A landscape with many valleys, sampled at points; each row gives a point and its height.
A ball rolls from a point to the lowest of its 2 nearest points, and stops where none of them is lower. Distance is the straight distance between rows; heights are no part of it.
z_151: [126 130 110 142  71 144 110 112 178 140  80 123 170 121 128 157 148 194
  53 113  56 135 108 107  65 117 167 144 141 143 142  76 157]  (h 747)
z_657: [117 172  90  91 143  65  75 151 137 109 120  76 101 180 121  73  91 164
 105 115 133  90 118 176 158 125 121 130 112  79 178 145  48]  (h 471)
z_290: [105 124 175 138 145 161 146 152 128  96 179 129 103 130 178 107  90 117
 143 101 117 168 147 129 137 149 130 134  87 107 115 162 102]  (h 162)
z_119: [110 155 173 155 145 158 124 149 109 103 138 169 104 150  97 119 114  97
 113 135 136 129 139 119 143  65 115 123 111 118 107 140 115]  (h 317)
z_720: [114 137 156 111 165  96 136 163 126 111 129 111 112 112 149 110  92 143
 102  87 173 127 128 163 129  93 103 148  93 105 152 139  90]  (h 154)
z_246: [125 162 139 138 101 134 102 136 100 145  96 109 148 159  83 143 146 181
  84  85  86 130 128 122 105 132 126 133 118 105 141 142 126]  (h 422)
z_914: [125 162 191 160 205 178 141 166 120 117 133 152  99 113  94 111  98 106
  98 105 136 133 134 129 116  91 121 142  93 133  91 140 110]  (h 366)
z_951: [133  62 130 117  74 155 158  62  74 178 137 154 139 147 131 210 151 108
 129 159 182 116 113  99 144 128 120 112 167 194  68 102 128]  (h 662)
z_754: [141 106 133 158 141 177 110  92  79 136 117 157 172 104 122 186 160 115
 112 116 118 101 111 115 119 119 148 160 137 157  89  97 189]  (h 529)
z_538: [109  89 152 121  97 148 137  90  92 184 130 101 178 131 163 165 177 172
 157  75 116 128 130 114 129 165 158 119 136 135 115 147 116]  (h 508)
z_715: [128 189 119 150  75 131  90 100 112 160 124 113 134 158  96 131 132 148
  98 110 126 108 144 111 125 145 123 135 104  73 169 165 142]  (h 348)
z_206: [171 115 168 170 100 137  90  95 109  95 157 134 135  94 141 147 146 115
 124  92 136 109 135 114 144 106 133 168 149  95 187 156 178]  (h 691)
z_40: [100 123 198 118  96 173 154 118 145 164 114 131 133 141 110 146 144 193
 109 135  84 143 119  91  76 123 150  98 133 168 108 134 121]  (h 543)
z_15: [195 101 124  89 159  53 102 143 113 131 108  90 113  97 141  98 104 154
 134 104 138  91 131 148 125  99 133 125 146 105 197 155  94]  (h 561)
z_660: [161  95  72 110 129  67  68 106  58 160  91 111 180 154 146 151 164 130
 152  90 186 106  85 137 157 116 131 128 159 104 130 136 118]  (h 920)
z_114: [138  97 115 145 112 124 159  94 174 108 141 163 114  79 101 143 131 102
 112 184 142 103 125 130 121  95 105 117 180 176 118  71 157]  (h 149)
z_789: [153 149 106 104 217  95 144 160 139 152  89 110 106  74  82  64 125 100
 167 163 126  92 148 152 120 122 116  91 149 149 162 132  87]  (h 459)
z_751: [153  68 109 159  68 113 117  54 147 143 139 100 204  93 179 199 163 150
 142 100 120  95  90 108 119 151 175 136 141 123 151  94 158]  (h 645)
z_179: [105 111 198 137 140 145 170 132 118 141 135 126 138 109 156 136 161 171
 141 104  91 158 145 123 130 144 115 165 106 153 112 144 169]  (h 286)
z_923: [118 100 114 146 163 123 176 156 182 121 120 141 126  65 185 141 108 140
  97  98 151 142 141 173 155 141 113 165  79 130 128  97 163]  (h 432)
z_750: [116 142 112 132 174 116 125 150 131 116 123 141  92 131  83 108 102  98
 124 163 172 110 117 144 143  73 106  98 142 132 103  91 103]  (h 426)
z_394: [ 96 120 128 121 122  89 158 116 157 134 114 122 104 113 130 131 148 179
  91 137 151 130 120 184 109  84  88 139 154 133 156  82 162]  (h 599)
z_65: [147 152 179 107 144 146 116 175  89 141 125 110 120 160  95  82 157 141
 144 118  48 178 165  91 102 133 148 118 136 132 156 172 112]  (h 84)
z_805: [153  30 169  97 119  98 148  97 125 146 142  84 159 132 175 145 158 131
 153 132 140 159  97 142 108 138 146 113 156 193 118 119 127]  (h 513)
z_670: [ 97 135 124 114 151  93 156 149 159 126 108 120 109 116 133 109 115 174
 108 132 113 158 123 160 118 123 128 114 122 135 120  95 136]  (h 558)
z_810: [145 113  66  97 176 128  87 142  68 181  87 118 177 131 102 132 139 116
 131 107 149 127  76 125 137 132 143 119 136 154  70 106 119]  (h 548)
z_485: [131 139 167 136 172 124 109 156  69  94 177 107 107 166 125  83 138  91
 167 138  95 146 163 113 156 149 112 137 132 104 139 205 134]  (h 546)
z_270: [118 170 125 117  87  97  83 133 109  92 150  81  99 195 127  87 105 151
 101 112 124 132 122 146 141 102 129 126 124  84 172 176  58]  (h 392)
z_693: [124 171 182 144  56 115  92 122 135  53 221 115 118 200 135 112  95 113
 145 147 100 137 150  95 136 142 119 153 150  99 175 191 145]  (h 672)
z_731: [134 143 176 128 154 155 138 167 150  91 129 156 118 142 117  77 156 116
 139 170  43 164 148  96 108 129 142 118 149 158 113 124 144]  (h 305)
z_912: [133  59 151 127 141 110 178 116 161 101 150 149  87  79 158 131 132 109
 112 165 180 133 130 153 129  78  99 148 163 181 121  71 161]  (h 230)
z_807: [144  88 162 129  99 109 109 137 143 132 146 101 122 128 156 119 124 131
 127 113 145 146  94 148 114  85 142 112 134 133 156 115  78]  (h 155)
z_856: [ 88 138  90 125 103 147 160 121 192 162 101 132 144 120 145 167  98 193
  71  94 127 145 107 147  98 140 151 116  93 142  72  89 118]  (h 525)
z_10: [170  68 169 160 118  70 102  92 114  61 171 128 142  87 159 146 155 138
 128 107 142 117 113 141 144 103 115 193 162 118 188 130 179]  (h 710)
z_808: [112 184 135 135 104 121  97 131  84 140 143 119 127 204  92 120 131  99
 149 130 162 127 133 126 161 117 107 108  98  79 139 154  99]  (h 152)
z_79: [122 138 143 139 170 166 155 147 137 143 100 158 144 101 116 119 137 150
 111 135  65 149 129 126  94 141 135 132 123 184  72 121 156]  (h 456)
z_244: [120 127 111 150 196 149 142 143  80 124 116 166 122  89 108 150 138 108
 105 120 168 116 124 156 160  96 101 161 123 139  83 105 190]  (h 437)
z_604: [118 162 136 119  84 148 145  96 188 156 134 125 125 152  84 117 132 109
 172 187  93 126 159  63  82 170 151  60 164 131 149 139  85]  (h 466)
z_982: [163  95 154 114 198 105 181 158 142 150 101 101 112  64 118  92 125 119
 174 165 105 121 140 133 110 127 136  92 163 182 153 131 118]  (h 431)
z_187: [ 94 118 121 119  97 117 187 138  99 136 133 131 110 164 166 118 139 169
 131 117 201 164 150 126 184 120  67 144 126 100 130 140 132]  (h 253)
z_764: [ 85 151 122 133 114 166 139 128 132 165 108 159 146 173 148 156 127 147
 137 106 116 176 116 114 124 165 143 123  90 120  67 127 119]  (h 618)
z_909: [127 127 150 145 158 133 119 124 106 120 137 143 108 100 102 109 133 107
 143 142 128 131 147 124 137 101 114 125 134 114 137 137 148]  (h 367)
z_811: [119 110 173 131 153 119 139 152 122  96 146 115  88 100 181 106  76 130
 116  68 125 130 145 158 138 121 119 174  73  91 156 166 106]  (h 89)
z_611: [115 150 133 130  69 126 145  95 188 116 153 121 109 155 122 111 123 140
 139 174  86 133 146 110 105 154 144  91 153 120 148 129  99]  (h 409)
z_535: [152 137 141 107 189 103 129 159 102 142 128 114 130  95 120  68 134  91
 201 151  81 127 174 123 148 178 111 101 141 130 154 180 128]  (h 484)
z_68: [124 134  80 123 106 134 171  96 163 149 110 142 106  78  73 150 111 132
 107 184 141  89 140 138 118 121 131  93 172 164 124  76 159]  (h 232)
z_696: [139 192 121 135  78 120  77 105  84 146 145 130 151 186  78 137 148 115
 144 151 127 128 134 101 141 135 116 110 142  90 176 161 151]  (h 261)
z_714: [153 141  59 107 104  82  87  86 151  95 142 115 115 111 135 121 113 117
 172 134 158  62 150 141 157 182  95 140 134  49 191 157 167]  (h 685)
z_238: [126 130 155 184 102 159 130 105 143 116 146 150 134  98 148 165 121 127
 115  81 121 103 142 116 130 111 140 157 107 112 137 132 162]  (h 660)
z_202: [102 152 190 133 101 159 126 141 121 131 107 127 143 145 105 126 167 201
  69 102  61 152 130 110  99 108 134 132 121 147 122 145 138]  (h 488)
z_384: [138 143 153 116 109 122  86 179 111  99 148  85 120 176 131  85 112 141
  90 113  90 164 123 134 122  81 156 140 114 113 168 152  72]  (h 313)
z_844: [ 79 113 185 100 102 138 143 127 114 149 118  97 159 161 158 141 159 217
 119 101  63 184 116 116 108 169 130 130 116 160 108 154 126]  (h 301)
z_957: [122 181 120 114 176 101 145 156 139 147 106 108  86  93  66  68 118 150
 123 158 105 123 156 151 114 117 118  97 142 125 179 126  89]  (h 485)
z_471: [104  53 174 101 123 132 199 137 148 108 156 149  75 121 169 125 115 135
 124 177 172 160 131 148 124  95  87 120 153 182  94  85 123]  (h 281)
z_987: [ 91 131 118 105 104 125 125 127  96 173 112 112 157 176 132 128 167 192
 144 115  85 165 124 119 116 163 120 116 134 132 114 159 130]  (h 371)
z_185: [112 152  97  76 144 130 123 132 166  91 151  62  46 127 170 105 109  89
 182 133 156 118 175 139 152 211 135 128  42  88 160 171  74]  (h 302)
z_82: [132  98  95 135 158 147 119 112  89 146 118 162 153  98 124 163 151 103
 138 151 144 104  98 137 154 102 109 156 156 163  79  95 177]  (h 480)
z_834: [159 134  95  82 168  69  87 150 157 103 100  86  91 119 135  85  83 137
 117 102 148  78 133 161 122 126 143 123 105  85 204 152  57]  (h 526)
z_388: [141  63 113 125 107 132 140  82 157 163 135 104 193 104 178 173 150 154
 147 106 115 113 111 122 117 176 191 107 141 163 119  98 138]  (h 688)
z_594: [104 132 168 106 168 159 159 162 126 148  97 154 109 123  85 108 158 148
 114 170 102 146 122 155 103 102  92 119 142 192  69 106 144]  (h 406)
z_626: [159 142  83 120 195  78 117 138 126 128 109 162 107  91  92  82 120  69
 187 202 138  92 135 141 158 121 103 122 186 141 122 112 130]  (h 372)
z_641: [113 169 113 115 129 153 168 121 166 122 143  86  51 108 160  90  98 101
 149 126 136 107 211 133 138 206 126 124  60  86 171 175 117]  (h 248)
z_727: [106 124 163 132 113 185 141 106 105 185 107 109 171 124 140 165 159 172
 145  57  83 136 161  81 111 182 162 127 102 106 117 180 139]  (h 465)
z_563: [124 188 143 136 140 168 109 149 151 110 129 175 122 162  77  98 151  83
 152 181  65 133 140  85 125 140 143 111 142 136 113 120 125]  (h 231)
z_541: [113 150 112 115  87 101 116  96 154 127 156 100 107 156 113 105 123 110
 184 178 143 127 143 116 119 167 124  82 144 105 162 141  94]  (h 341)
z_829: [146 129 129 164 110 128  91 129 129  66 181 145 151 152 142 116 127  73
 153 144  95 152 117 114 136 151 139 146 134 107 133 148 173]  (h 524)
z_748: [226 113 112 114 137 124  51 157  99 131 123 102 123 141 102  98 122 112
 131  93 159 101 134 108 120  78 178 112 128  92 190 135  52]  (h 328)
z_762: [205 108  98 102 171  46  80 145 123  94  94 105 139  76 110  84 124 115
 141 137 123  80 141 136 136 125 139 141 152 102 205 158 143]  (h 592)
z_135: [168 117  52 130 173 164  99 125  74 168  75 125 197  97 105 147 120 109
 106  71 129 128  98 115 111 158 179 135 124 143  70 118 126]  (h 591)
z_109: [155  67  84 101  90 122 136  79 114 182 115 116 163 121 162 177 142 128
 141 122 160  97  86 119 111 158 170  86 147 155 104 117  96]  (h 727)
z_897: [191 135 124 104 144  66  59 130 119  82 131 128 102 117  87  91 127  99
 144 165 146  82 146 137 145 107 120 109 178  93 210 154 126]  (h 623)
z_33: [123 140 150 157 200 174 162 147 100 117 128 169 111  69 108 141  99  79
  97 104 175 106 133 137 128  94 108 160  96 152  84 129 138]  (h 401)
z_231: [123 110 201  98 139 143 153 149  96 162 137 110 157 135 160 116 164 164
 159 111  58 185 139 109 119 185 139 138 111 160 120 181 137]  (h 229)
z_677: [132 138 104 142 136  94 106 145 126 100 137 169  74 160 115 121  94  89
 120 145 211 100 102 154 159  70 102 132 116 106 131  96  83]  (h 477)
z_939: [176  78  44 128 112  90  78 111 130 108 105 138 157 112 152 165 110 106
 111 124 153  90  65 140 133 114 158 139 166 132 120  60 146]  (h 843)
z_183: [126 118 148 150 125 112 142 110 115 109 163 150 141  95 141 115 147 106
 186 148 116 139 157 124 154 150 106 138 166 135 142 153 174]  (h 412)
z_251: [121  88 159 129 103  96 110 133  96 127 161 110 136 166 153 127 157 140
 126 101 143 152  91 146 136 101 102 130 140 140 126 145 115]  (h 61)
z_450: [138  75 121 153  87  72 131  70 152 120 155 102 172  79 168 161 164 161
 154 120 131 123 118 129 131 146 135 144 163 147 160 101 175]  (h 598)
z_98: [105  81 190 123  85 128 161 131 142  93 183 143 111 160 169 141 139 140
 127 164 138 185 117 145 122  86  94 122 159 160 106 102 123]  (h 338)
z_870: [105 135 149 142 174 190 156 141 130 140 111 155 149  78 120 172 142 160
 102  90 110 127 125 127 114 146 135 166 103 162  67 107 179]  (h 500)
z_790: [128 158 151 112 160 101 146 135  84 135 162  91  96 147 128  56 151 103
 202 161 116 125 171 123 160 162  97 119 139 124 155 197 120]  (h 511)
z_130: [128 136  83 144 151 141 181 103 193 156  93 152 124  44  98 113 120 111
 125 191  87  99 166 139 108 138 137 102 167 173 124  79 173]  (h 291)
z_947: [111  72 134 119 171 106 183 141 173  97 142 161 106  81 163 117 123 123
 135 181 125 137 133 167 141 133 114 135 146 183 111  72 177]  (h 283)
z_868: [110 135 107 113 127 104 125 142 106 147 113 119 142 176  79 113 158 159
 112 162 106 151  95 133 114  92 118  99 160 148 122  96 113]  (h 435)
z_591: [ 96 179 110 104 166  82 151 160 154 113  93 100  91 109 100  76 124 165
  88 156  95 127 124 178 122 103  97 125 134 129 160 102 139]  (h 519)
z_303: [149 143  82 112 152 120  95 157  82 174  85 117 155 156  81 123 144 119
 108 137 129 131  80 120 108 110 158  90 161 168 107  96  87]  (h 501)
z_589: [137 132 214 122 176 156 141 162  98 116 139 135 145 148 141  78 147 118
 159 117  62 175 154 102 108 155 130 129 109 147 118 184 121]  (h 164)
z_55: [119 114  96 123 201 127 169 147 170 109 118 151 103  43 146 111  88 106
 120 130 163 103 131 164 147 120 115 148  95 134 102 100 148]  (h 399)
z_47: [166 107 109 134 206 106 115 161 114 118 117 130 144  99 132  87 140  76
 184 138 110 125 130 130 132 150 123 143 146 140 131 145 143]  (h 453)
z_816: [120 151  80 120  82  94 112 107 126 144 142 145 117 181 112 136 118 109
 169 158 174 120 123 140 151 138  97 112 125  85 137 130 119]  (h 257)
z_405: [186 112 155 120 162 120  77 148  61 145 109 100 124 126 109 107 122 119
 136  85 181  99 120 126 133  78 144 121 126  97 159 176  61]  (h 272)
z_608: [126 125  84 164  84 161 107 100 173 123 136 181 150 148 156 194  89  87
 105 107 144  94  80  97 130 137 165 131  80 110  81  83 143]  (h 690)
z_52: [108  75 211  95  84 127 151 123 127 135 132 116 135 157 163 133 174 188
 120 151 114 184 118 145 106 103 107 123 165 199  96 105 136]  (h 403)
z_263: [118 180 147 166  68 146 117  99 147 155  95 138 151 155  91 210 136 195
  58 101  92 103 108 101 102 116 146 147 105 106 127 102 170]  (h 641)
z_945: [191  97  81 121 193  72  86 134 110 116 101 129 137  77 122  94 135  86
 163 169 130 108 124 143 144 120 119 142 190 153 136 111 154]  (h 414)
z_483: [119 124 159 138 142 189 195 126 149 149 127 117 106  98  96 154  66 112
  83  94 165 113 143 124  80 118 142 113  99 157  89 121  57]  (h 351)
z_291: [184  74  44 112 125  94  97  85 110 161  94 126 161  79 123 160 139 118
 134 135 157  55  90 140 133 118 138 128 182 146 132 103 129]  (h 874)
z_911: [120 194 146 150 111 149  89 131 122  56 198 131  98 179  98  95 113  89
 117 173  97 123 158 110 145 128 111 142 139  81 175 181 141]  (h 720)
z_378: [141 167  82  99 145  74  76 121 120  89 131 124 102 112  97  83 130 102
 164 153 148  69 154 150 163 132  92 134 130  70 191 168 141]  (h 653)
z_34: [168 125 150 167  78 145  80 119 151  73 161 148 132 151 140 128  99  79
 122 127 131 133 124 102 129 105 160 130 125  94 147 125 123]  (h 584)
z_557: [151 144 159 187 102 186  88 128 146  95 143 159 116 126 114 163  95  82
  95  98 128 112 129 101 110  97 170 144  77  82 142 129 140]  (h 626)
z_159: [ 66 202  72 110 108 141 183 136 157 142 108  86  73 160 127  86 103 142
 115 120 176 135 179 118 159 160  83 125  81  83 146 166  89]  (h 126)
z_922: [131 117  83 143 129 133  66 130 121 113 117 131 167 148 181 145  98  93
 126  77 135 136  83 133 138 140 164 161  90  87 106 131 129]  (h 765)
z_869: [ 95 165  96 101 121 143 167 128 170 156 122  98  84 117 148 103 102 128
 157 107 162 141 183 135 123 189 115  96  73  88 137 154  96]  (h 201)
z_293: [152 125 130 159  70 144 111 103 143 145 118 123 157 139 105 170 129 152
  61 109  99 106  95 110  91  94 166 128 139 122 149 101 144]  (h 699)
z_139: [125 168  69  99 145 121  84 131 134  87 138 108  61 147 124  96 120  53
 199 145 171  92 164 133 150 194 127 134  70  78 155 174  97]  (h 365)
z_398: [138 186  97 155 145 136 107 145 166  95 123 132 110 107  91 103  98  70
 125 159 106 105 135 117 113 112 151 126 118 106 159 113 123]  (h 433)
z_958: [109 182 133 129  74 139  86 112 185  91 140 123 121 179 115 101 120 104
 141 152  85 153 125 107 110 170 167 109 112  96 155 136 112]  (h 482)
z_617: [123 146 102 101 155 107 105 129 111 125 128 118 103 139 124 100 116  82
 189 124 170 118 131 136 138 159 117 106  95  92 128 154  84]  (h 423)
z_614: [ 87 159 103 114 101 143 193 153 141 125 118 129  88 152 168 103 117 132
 124 118 186 145 168 112 184 127  76 141  88  74 133 149 123]  (h 206)
z_72: [138 120 139 113 180 120 120 143  78 160 114 113 110 115 128 128 118 133
 126  74 187 109 110 155 134  88 107 119 111 120 129 152  86]  (h 216)
z_702: [109  87 166 115 103 177 157 121 120 158 133 151 138 145 118 150 125 146
 115 139 126 139 121 102  98 119 151  92 132 169  67 131  91]  (h 586)
z_823: [103  94 129 111 140 168 152 142 146 167 125 125 159 125 173 154 104 140
 132  96 126 161 111 123 122 193 165 110  83 153  57 144 103]  (h 581)
z_284: [110 111 158 131 147 160 186 147 148 115 144 148  84 106 134 148  77 105
  73 115 175 112 123 148 114  62 118 121 111 163  90 105  69]  (h 395)
z_781: [135 115 108 163  99 175 112 119 136 127 141 139 148 116 174 186  90  84
 121  81 157 117 100 117 127 147 170 145  78  87  94 129 118]  (h 730)
z_14: [116 174  81 153 149 143 154 122 155 118 124 181 121  92  94 127 122  90
 129 175 116  98 144 130 135 126 121 133 130 134 110  92 181]  (h 210)
z_142: [107  77 161 105 130 128 155 122 136 177 131  88 158 113 189 163 133 172
 135  79 117 166 114 130 129 177 146 126 107 153 121 141 109]  (h 545)
z_680: [ 93  97 103 136 122 135 183 127 186 133 118 126 132  94 177 155 113 158
  80 116 137 127 125 157 127 139 140 147 105 153  87  80 155]  (h 470)
z_56: [143  90  73 133 203 123 172 120 167 135 102 142 131  26 158 142 114 106
 131 135 151  99 136 156 155 147 119 169 121 163 104  82 190]  (h 369)
z_448: [102 133 128 114 106  85 129 134  66 122 145 119 114 181 150 117 145 163
 124 124 154 144 117 168 175 101  74 130 138 113 142 155 112]  (h 168)
z_86: [133 149  78 127 125 115 109 134 117 122 114 144 137 157  98 121 141 100
 130 173 136 121 100 135 142 107 123 108 161 121 106  91 129]  (h 358)
z_430: [ 98 150 163 141  49 141 119 109 143  64 193 124 130 186 164 133 112 136
 128 133  84 165 154  97 147 169 120 152 124  96 127 185 159]  (h 614)
z_977: [114  54 153  83  79  87 150 111 143 144 154 104 141 153 186 136 148 179
 137 154 155 163  90 151 116 118 116 102 168 171 119  97 103]  (h 463)
z_602: [159 161 105 153 127 120  71 130 111 129 114 165 111 149 105 140  96  74
 114 122 179  91 100 136 137  89 128 114 106  95 143 126 114]  (h 527)
z_959: [117 143 111  95  65  99  99 123  76 172 122  60 154 199 136 117 154 193
 134 108  86 142 127 123 128 169 125 104 147 101 164 190 107]  (h 438)
z_782: [156 110  95 160 169 159  83 110  56 157  91 124 201 110 123 181 165 123
 119  68 127 117  98 106 129 128 162 165 117 143  89 118 153]  (h 580)
z_364: [150 107 179 155 121  99 105 100 126  87 148 109 148  96 147 152 187 153
 107 117 116 127 136 147 112  83 128 170 177 149 174  99 185]  (h 674)
z_786: [128  59  87  85 109 130 127  87  87 160 126 136 162 142 158 177 148 116
 136 145 164 130  82 124 134 119 140  96 168 179  61  92 125]  (h 701)
z_23: [ 98  97 127 118 115 157 179 155 142 114 136 176 111 136 158 153 106 117
  95 139 198 140 114 142 136  96 109 126 110 160  67  81 116]  (h 345)
z_793: [ 96 142 106 140 106 114 128 134  96 161 110 130 150 154 141 155 140 184
 110  90 148 151 112 145 127 119  95 144 104  95 109 117 135]  (h 693)
z_543: [ 76 163 115 140 121 163 158 153 122 141  97 151 124 164 126 155 121 152
  90  78 166 164 123 132 148 123 107 146  70 102  72 126 126]  (h 658)
z_346: [ 92 159  73 135 149 169 162 126 154 137 115 180 112 121 115 132 112  94
 138 136 161 125 133 113 157 131 108 127  86 115  83  92 157]  (h 131)
z_499: [134 120 180 157 112 161 113 110 100 128 134 105 180 124 159 161 174 159
 130  67  66 148 142  88 124 166 158 163 116 114 137 153 170]  (h 411)
z_117: [155 165 138 135 147 182 155 123 125 155 110 110 127 131  69 154  69 100
  95 100 149 104 138 129  81 139 174  97  85 122 103 148  48]  (h 292)
z_464: [125 134  85 120 195 128 195 140 195 166  93 131 133  29 122 129 118 124
 138 141 106 107 149 146 124 173 126 124 122 166 113 104 174]  (h 333)
z_434: [153 137 161 126 162 177 126 152 117 156 111 108 141 113  87 133 111 122
 110  95 119 137 131 104  85 106 172 105 116 133 122 144  86]  (h 222)
z_817: [105 154  78 164 103 136 127 122 169 103 113 184 125 110  94 157 122 131
  91 157 123 113 111 140 131 100 101 154 142 126 111  65 205]  (h 297)
z_761: [ 82 151  96 148 125 167 185 149 115 145  94 185 121 158 104 160 124 106
 124 147 200 147 141  91 160 116  88 135  93 123  53 101 144]  (h 208)
z_814: [119 190 136 149 107 119  97 142 157  37 192 158 124 190 101  93 136 100
 152 191  74 161 155 103 131 171 115 135 168 105 149 141 154]  (h 766)
z_447: [114 178  90 166  78 123  96 117 145 106 119 167 117 164 111 159  90 105
 100 125 148 112 111 128 140 107 113 136  82  74 138 109 142]  (h 583)
z_155: [ 91 130 181 117  37 126 137 105 130 122 178 104 125 183 191 126 137 191
 133 109  79 159 156 117 157 180 104 135 138 117 137 188 129]  (h 553)
z_542: [101 126 136  96  28 104 130 107 111 144 176  64 131 212 175 132 137 199
 121 103  98 148 134 133 138 163 107 119 152  98 156 204  87]  (h 499)
z_353: [109 104 185 122 128 106 112 121 110 114 122 126 129 109 130 128 174 175
  84 131 127 140 117 180 120  54  87 170 150 160 153  91 175]  (h 636)
z_843: [151  62 136 118 134  77 126 111 116 131 140  93 160 100 170 123 177 146
 156 129 129 145 100 139 139 135 130 147 170 159 154 117 141]  (h 555)
z_774: [161 111 155 125 131 126 116 152 136 135 125  94 106 125 102 106 104 134
 110 120 153 116 112 131  91  73 154  83 145 133 166 120  38]  (h 224)
z_768: [ 93 116  68 116 109 152 203 157 157 121  95 181 108 133 143 143 119 117
  96 161 196 151 131 122 177 112  86 144 118 142  53  77 153]  (h 282)
z_819: [117  63 135 101  81 163 184  59 124 176 141 147 132 124 138 186 135 141
 127 137 154 110 124 112 108 128 144  88 145 192  87 113 101]  (h 627)
z_913: [132 110 110 119 177  87 163 145 155 107 127 154  96  69 122  95 113  99
 171 186 137 128 124 161 139 135 100 123 162 152 132  89 158]  (h 327)
z_729: [ 86 163 119 152  83 166 148 113 171 167  88 147 142 132 109 174 107 196
  72  81 105 139 130 117  91 156 143 137  88 118 112 115 148]  (h 578)
z_357: [117 113 186 144 151 125 129  91  77 119 149 117 171 107 186 152 186 165
 149 106  83 139 144 123 151 157 113 180 123 132 131 138 203]  (h 346)
z_451: [113 215 134 161 155 164  98 152 113 134 109 162 127 164  60 107 144  90
 131 149  93 126 150 111 130 132 133 121 105 102 133 139 130]  (h 303)
z_78: [156  92 195 118 170 136 181 126 135 150 119 124 111  79 105 122 152 139
 153 182  97 117 156 127  84 105 125 100 181 216 126 105 143]  (h 398)
z_496: [137 206 111 157 160 173 101 162 160 113  91 134 136 141  47  94 111 102
  75 130  83 129 141 106 103 116 163 131  98 105 146 107 121]  (h 373)
z_166: [170  90  47 132 118 101  50 132 112 117 110 123 182 156 154 137 131 110
 139  96 132 124  62 124 148 130 162 141 141 108 112 113 137]  (h 804)
z_402: [109 129 199 112 159 150 177 148 154 138 128 161 103 111 102 115 148 130
 151 186  67 149 155 114  99 125 115  92 152 191 110 125 129]  (h 360)
z_204: [128 116  92 160  61 115 104 106 159 111 151 175 134 159 157 179  98  86
 120 132 192 113  96 113 152 118 133 140 104  89 113  87 146]  (h 640)
z_182: [143 110 135 145 128 100 122 117 123  67 193 142 157 124 165 135 136 100
 186 151  90 167 133 109 154 194 108 159 158 139 145 149 205]  (h 462)
z_763: [195 129 121 114 122 113  97 149 160 123 131  87 119 135 110  88 108 118
 123 123 119 118 131 105  95 106 187 107 127 112 191 136  53]  (h 288)
z_577: [167 112  49 104 134  68  83 102  63 185  66 132 156 112 110 155 141 131
 171 131 193  69 107 152 150 119 113 133 178 123 122 115 133]  (h 897)
z_595: [ 96 159 147 146  99 131 130 135 140  77 170 181 125 181  93 112 137 115
 144 194 103 166 126 117 138 121 109 123 149 122 109 129 160]  (h 807)
z_94: [161 145 165 124 147 154 122 166 110 142 124  72 117 115 109  91 124 138
 115  85  85 153 156 103  93 125 155 130 105 119 180 166  76]  (h 158)
z_801: [112 156 162 136 147 157 100 172 106 113 143 113 113 169 125 104 115 126
 122  97 113 160 137 129 120 113 137 138  87  97 119 165  74]  (h 239)

For each start below, name the point where the ball stops.
z_660: z_86
z_388: z_912
z_577: z_86
z_151: z_114
z_364: z_563
z_786: z_808
z_293: z_114
z_378: z_811

Call two points neighbours if one is among the 2 nearest of the other. Go from one point of each pair to the other, from neighbour to neighbour, staying as low as possible. Name the highest point that can't be avoided.
z_912, z_251: z_793
z_811, z_251: z_748
z_65, z_114: z_284
z_114, z_563: z_398
z_912, z_346: z_817
z_119, z_86: z_135
z_251, z_159: z_187
z_159, z_808: z_617
